Each row is a point on a landscape with many valleys, with its height.
A ball rolls from a point to the lowest of its 3 nearest points, and stops where none of them is lower. Distance is the straight distance between rows; heights are no part of it.
k_19: [ 91 142 106 110 104 119 119 124 140 163 100 164 101 137  60 150 123 116
 142 117 123 117 134 119 110 158 152  75]  (h 43.5)
k_158: [ 82 143 119 131 112 122 111 111 149 134 138 139  99 114 104 121 143 110
 129 130 115  78 140 163 106 125  82 111]  (h 16.0)
k_648: [ 51 150  98 111  98 149 119 114 178 150 128 163 104 148  67 119 136 113
 127 132 113  75 112 119  70 139 122  66]  (h 61.4)
k_596: [161 109 148 106 223 118 144 153  97  77  89  59 181 122 177 101 127 152
  55 150 169 136 119 139 118  43  86 227]  (h 42.4)
k_700: [100 139 146 133 131 108 118 127 125 138 125 141 109 109  94 124 144 113
 147 140 123 101 137 160 134 144  90 120]  (h 25.6)
k_326: [189  83 159 133 106 127 115 146 140 149 150 156 172 123 109 162  98 123
 179  54 135 181 103 109 167 196 218 149]  (h 34.6)
k_592: [ 91 145  86 131 138 160 140 106 177 133 130  80  72 181 161  90 139 121
  76 186 102  89 178  95  47  33  97 120]  (h 14.8)
k_819: [126 133 158 149 136 119 123 130 114 116 131 127 121 109 150 125 145 132
 146 154 126 132 134 159 158 129  87 134]  (h 12.4)
k_732: [140 141 120 158 124 129 154 104 118 120 106 102 117 131 188 125 122 142
 116 157 121 134 150 133 152  88 104 136]  (h 18.6)
k_560: [ 88 158 103 136 116 151 116  93 158 100 172 100  69 154 154  83 145 120
 119 165  89  73 162 134  55  62 115  77]  (h 10.5)
k_984: [141 130  97 129 141 127 163 125 137 143 103  78 106 146 167 125 127 127
  58 154 134 120 164 111  92  48  76 168]  (h 19.9)
k_264: [163  94 171 152 151 150 137 150 107 108 138 117 221 108 137 108 126 151
 149 145 149 141  91 141 190 150 120 178]  (h 28.3)
k_263: [138 106 127 100 112  97 122 148 121 148 109 154 121 135  75 153 120 120
 142  99 131 165 120 120 130 183 148 112]  (h 29.7)
k_637: [ 84 141  91 123 134 151 144 135 179 144 140  79  67 181 172  80 151 109
  70 187 108  93 161  87  29  36 102 120]  (h 18.5)
k_666: [132 105 127 117 111 111 119 140 121 156 113 162 127 140  93 163 122 115
 161  95 124 175 114 111 148 188 189 106]  (h 31.8)
k_80: [132 134 159 157 144 130 135 139 106 105 135 119 146 111 158 114 138 142
 140 149 127 138 116 146 175 144  94 141]  (h 12.1)
k_739: [146 143 106 152 124 144 159 112 119 121 100  92 107 141 182 128 125 138
  89 158 121 128 162 117 129  68  96 136]  (h 27.9)
k_161: [132 114 165 121 146 102 126 153 101 124 136 131 151 109  99 124 119 127
 141 142 136 140 107 146 151 174 103 147]  (h 31.5)
k_48: [158 131  96 127 140 130 162 134 118 124  85  86 120 138 186 119 128 136
  58 143 139 142 156 124 119  59  86 166]  (h 21.5)
k_427: [174 123 120 132 146 143 164 127 113  94  84  93 151 138 201 121 137 150
  91 139 138 153 124 131 162  94 104 161]  (h 16.6)
k_777: [110 128 146 145 105 116 102 130 125 147 150 170 123 131 109 163 123 122
 197  70 122 155 107 119 155 182 239  92]  (h 45.7)
k_445: [163 133 112 111 167 117 156 150 119 112  85  74 123 123 178 113 125 133
  54 144 158 134 136 128 113  53  71 190]  (h 9.4)
k_54: [173 106 147 157 147 152 160 142 114  82 110 100 189 123 189 112 138 152
 125 129 143 150 107 137 185 129 123 166]  (h 13.1)
k_95: [155 108 167 115 149 104 125 158 103 114 140 140 152 100  94 130 127 125
 143 130 145 150 103 145 153 191 112 153]  (h 31.1)
k_618: [ 51 159 104 104  94 150 115 130 173 135 132 145  95 132  88 111 145 114
 132 133 104  57 113 141  69 123  96  70]  (h 66.1)
k_825: [173 120 132 158 136 141 161 134 111  90 104 102 159 129 198 123 130 143
 122 139 135 149 126 134 176 111 113 158]  (h 12.2)
k_188: [118 127 119 125 112 113 107 129 118 150 121 169 109 131  86 153 111 123
 172  91 122 169 130 101 136 178 201  93]  (h 39.0)
k_63: [140 134 155 159 138 128 151 135 111 106 119 115 153 123 181 120 133 150
 135 149 134 142 127 136 182 124 102 150]  (h 11.6)
k_683: [158  95 140 113 113 109 105 141 127 141 139 159 136 137  94 158 118 120
 160  78 128 171 114 106 158 198 200 120]  (h 32.9)
k_171: [152  93 138  96 128 105 116 147 123 142 132 150 140 127  84 147 118 114
 142  91 141 164 121 128 150 199 159 129]  (h 30.7)
k_850: [ 59 187 123 115  95 117  87  99 127 146 173 203  91  98  80 150 119 123
 194  72 121  77  95 125  92 150 226  57]  (h 64.5)
k_774: [100 159 122 146 104 148 116  90 151 108 161 114  85 126 150 103 144 123
 128 161  97  85 153 143  94  79 100  96]  (h 10.6)
k_379: [156  90 151 135 105 124 103 140 133 143 153 168 151 139 108 163 111 115
 185  68 124 176 107 117 166 194 225 133]  (h 34.5)
k_275: [203  93 121 101 168 135 151 139 101  78  85  69 191 132 188  97 130 153
  68 122 158 160 108 137 143  84 115 195]  (h 31.0)
k_359: [ 83 151 124 135 116 150 112  95 143 114 151 121  92 114 137 115 144 110
 121 143  96  74 143 156  93  98  87 100]  (h 10.8)
k_69: [172  79 153 118 106 120 111 153 129 148 146 163 169 132 101 164 108 117
 161  59 129 175 108 110 166 199 209 147]  (h 33.7)
k_743: [120 120 163 122 150 106 119 151 115 129 133 139 145 106 101 127 131 124
 144 133 140 137 121 157 151 167  98 142]  (h 31.6)
k_492: [172 120 123 101 182 110 156 149  94 104  77  68 145 118 178 115 125 151
  46 140 160 140 130 130 122  56  83 210]  (h 20.5)
k_455: [ 78 156 103 138 118 146 106  94 151 108 163 120  80 135 142  99 154 122
 121 149  97  71 152 150  79  83  92  89]  (h 7.0)
k_863: [210  70 153 122 107 122 113 142 149 140 163 155 197 104  98 170  99 122
 157  47 137 169  93 104 177 196 200 167]  (h 38.3)
k_291: [113 132  85 127 142 144 157 127 166 149 112  85  92 152 172 118 137 110
  58 162 136 110 167 108  78  32  65 159]  (h 18.7)
k_323: [113 149  95 150 120 155 127  93 142 126 140 106  94 144 168 107 136 132
 103 160 109 101 164 127  90  56 104 107]  (h 38.7)
k_181: [114 147  93 141 122 144 142 106 155 137 135  86  86 164 177  99 135 124
  83 178 106 102 176 100  67  49  97 119]  (h 16.7)
k_848: [197  96 128 121 151 145 152 138 107  84  95  78 199 132 190 110 131 152
  87 120 153 148 107 139 171 108 118 180]  (h 17.0)
k_214: [ 66 181 128 137 106 115  89 110 127 152 159 185  86 106  85 159 117 125
 210  89 109 109 114 116 109 161 224  64]  (h 63.8)
k_658: [126 136  81 139 128 145 145 119 157 153 112  82  86 165 168 110 129 128
  72 163 117 108 182 105  79  38  86 143]  (h 17.9)
k_9: [175  83 180 135 156 127 123 158 108 113 162 134 209 106 106 116 119 139
 150 141 163 142  83 138 167 174 114 177]  (h 33.5)
k_287: [ 65 191 102 117 101 132 101  99 138 158 159 189  93 134  77 140 122 126
 171 108 116 100 116  92  85 155 218  45]  (h 63.9)
k_184: [162 103 172 162 151 144 142 146 106 103 136 123 190 117 150 120 129 153
 154 151 146 145  98 128 187 157 108 166]  (h 18.4)
k_388: [110 116 138 113 129 105 126 144 121 144 118 151 113 111  77 134 135 118
 137 125 126 134 126 143 136 167 108 117]  (h 32.5)
k_385: [ 96 159 130 138 115 133 110 105 140 118 147 127  94 122 135 118 140 124
 132 144 101  79 142 160 106 105  76 103]  (h 13.0)
k_451: [ 92 137 109 106 102 114 123 131 133 163 109 157 107 138  68 150 118 107
 146 119 116 133 126 119 120 168 162  89]  (h 13.9)
k_465: [105 143 139 161 116 120 125 117 119 114 139 130 106 106 137 121 132 123
 135 147 109 102 148 154 133 114  81 115]  (h 12.9)
k_730: [139 105 151 131 100 114 107 152 128 144 149 167 134 131 112 168 111 121
 194  78 121 174 117 112 164 198 225 113]  (h 35.8)
k_600: [ 84 130 123 103 111 112 119 122 139 151 109 158 108 128  70 135 130 114
 141 117 125 120 127 143 114 165 118 106]  (h 4.9)
k_274: [174 118 114 106 166 123 161 134 102 101  76  78 141 136 189 113 133 144
  59 129 153 149 132 136 120  65  87 196]  (h 22.9)
k_336: [ 64 180 111 129 105 130  97  98 125 155 156 186  93 120  79 155 115 130
 186 101 114 105 114 105 100 143 214  52]  (h 63.4)
k_118: [ 93 151 104 145 129 149 128 105 162 120 160  89  78 173 167  88 150 117
 102 186  94  83 166 116  44  50 114  88]  (h 12.3)
k_817: [190  87 171 119 160 122 117 150 104 126 169 138 214 105  86 127 119 139
 138 124 161 153  94 137 166 180 136 180]  (h 35.1)
k_784: [207  70 164 102 138 115 112 151 106 130 171 139 203 110  85 150 109 130
 142  94 152 163  93 125 155 193 158 178]  (h 32.6)
k_516: [ 81 168 125 129 102 126 102 108 121 154 140 166 102 125  82 160 123 119
 189  95 122 132 118 104 124 162 225  65]  (h 60.0)
k_434: [145 137 110 110 168 116 163 143 120 123  94  76 128 128 168 124 124 133
  48 142 151 128 150 125 106  43  64 203]  (h 13.3)
k_129: [210  73 144 103 119 129 102 143 132 142 165 154 201 112  90 162 102 128
 150  61 148 166  93 113 171 193 185 167]  (h 35.9)
k_248: [156 118 162 162 143 138 153 144 116  97 122 115 173 124 176 116 130 147
 135 149 145 137 110 136 182 131 111 162]  (h 12.8)
k_37: [132 133  91 138 139 141 152 115 144 146 103  79  92 150 173 118 126 132
  68 161 124 112 172 107  92  47  92 146]  (h 19.2)
k_223: [113 129 119 102 118 107 121 140 127 157 107 157 110 123  69 140 128 107
 140 108 123 144 124 127 127 178 134 104]  (h 24.7)
k_195: [180  90 157 105 138 109 114 149 122 138 146 139 164 118  89 138 119 117
 133 106 149 165  99 132 154 197 140 162]  (h 31.2)
k_178: [185  86 144 107 122 113 117 153 121 141 144 149 164 128  99 158 113 120
 155  77 136 170 110 115 157 201 192 147]  (h 33.2)
k_322: [ 67 152 116 121 107 143 116 114 164 125 143 136  93 115 102 116 141 118
 133 133 104  67 131 160  94 115  87  96]  (h 20.0)
k_227: [ 78 141 122 119 118 119 116 124 138 140 117 140 103 116  82 132 137 111
 139 127 111  97 146 153 110 146  89 103]  (h 21.6)
k_913: [190 109 122 116 158 131 160 141 112  86  83  79 163 127 193 122 130 145
  66 125 155 152 128 131 142  81 101 189]  (h 34.3)
k_267: [156 120 126 151 129 139 154 127 109  98 104 103 134 124 194 128 131 150
 119 147 134 147 130 139 174 102 106 142]  (h 13.2)
k_968: [ 54 163  90 118  95 137 114 114 144 166 142 170  97 137  65 139 120 121
 159 130 121 100 128  92  78 144 179  47]  (h 65.2)
k_443: [155 104 182 145 149 133 129 150 106 108 135 141 187 108 136 120 129 145
 153 144 155 145 100 141 178 164 108 166]  (h 24.0)
k_932: [119 157 113 158 127 149 128  87 129 117 135 103  98 137 171 105 136 135
 109 167 112 107 162 135 105  71  99 108]  (h 38.0)
k_634: [ 90 153 108 114 109 123 117 119 134 163 118 177 106 139  75 152 115 123
 168 114 114 132 130 102 119 163 188  69]  (h 47.3)
k_177: [122 146  97 144 131 146 144 103 137 132 114  85  91 154 178 123 128 130
  80 171 121 121 176 115 101  50  90 124]  (h 20.2)
k_126: [163 130 113 143 140 134 152 119 117 104  91  91 117 132 193 122 125 139
  88 150 130 142 148 136 152  79 101 158]  (h 26.0)
k_899: [128 115 141 105 136  94 116 153 112 139 128 143 126 114  81 138 124 109
 133 117 134 138 119 136 143 180 114 125]  (h 31.4)
k_529: [ 77 137 104 101  99 123 119 121 150 162 108 162 103 129  60 139 135 118
 132 119 125 107 136 130 104 155 118  82]  (h 36.0)
k_130: [182 106 131 152 145 151 159 135 110  90  99  99 177 130 201 117 134 148
 111 120 142 148 112 134 176 109 114 172]  (h 9.5)
k_659: [ 64 146  92 107 104 128 123 118 153 159 112 161 105 147  66 132 128 115
 124 117 113  97 125 119  93 157 119  81]  (h 50.9)
k_854: [144 102 144  94 135  96 117 150 104 141 126 154 141 122  78 139 126 118
 136 117 139 159 116 139 149 190 132 136]  (h 30.9)
k_541: [ 77 165 145 136  97 109  90 116 125 141 157 181 103 103  93 153 119 123
 210  77 125 138 109 126 122 173 230  71]  (h 61.1)
k_559: [129 152 132 163 130 126 138 114 114 111 128 113 108 112 171 121 134 149
 127 166 121 121 154 146 149  97  95 118]  (h 14.4)
k_45: [ 67 146 101 108 110 123 119 114 143 162 113 170 103 137  60 143 121 119
 145 117 115 114 124  99 101 161 168  64]  (h 59.2)
k_88: [169  99 178 129 152 120 125 149 104 119 151 145 181 117  99 119 122 135
 144 134 160 145  97 141 162 175 113 166]  (h 29.0)
k_818: [142 128 176 152 142 132 134 147 100 104 142 130 156 107 144 119 143 150
 145 145 135 138 106 143 167 145  99 148]  (h 12.5)
k_736: [134 154 110 166 130 148 141  86 128 121 131 104  96 136 180 119 123 135
 112 166 118 118 167 124 122  69 104 116]  (h 36.1)
k_389: [ 63 155 103 116 102 150 114  97 164 109 159 132  84 133 131  97 160 110
 125 134  95  58 132 154  68 108  86  77]  (h 13.4)

Where does a ball stop that starts at each point below?
k_736: k_63
k_743: k_63
k_326: k_600
k_181: k_455
k_161: k_63
k_541: k_600
k_817: k_63
k_700: k_455
k_899: k_600
k_195: k_600

Call two points neighbours if one is among the 3 nearest of the other. Go from one point of each pair to the other, from neighbour to neighbour, staying as low as possible. Name the highest point that can't be avoided.
k_451, k_63: k_223
k_63, k_130: k_54
k_451, k_516: k_541
k_63, k_600: k_227
k_455, k_445: k_48
k_63, k_455: k_385
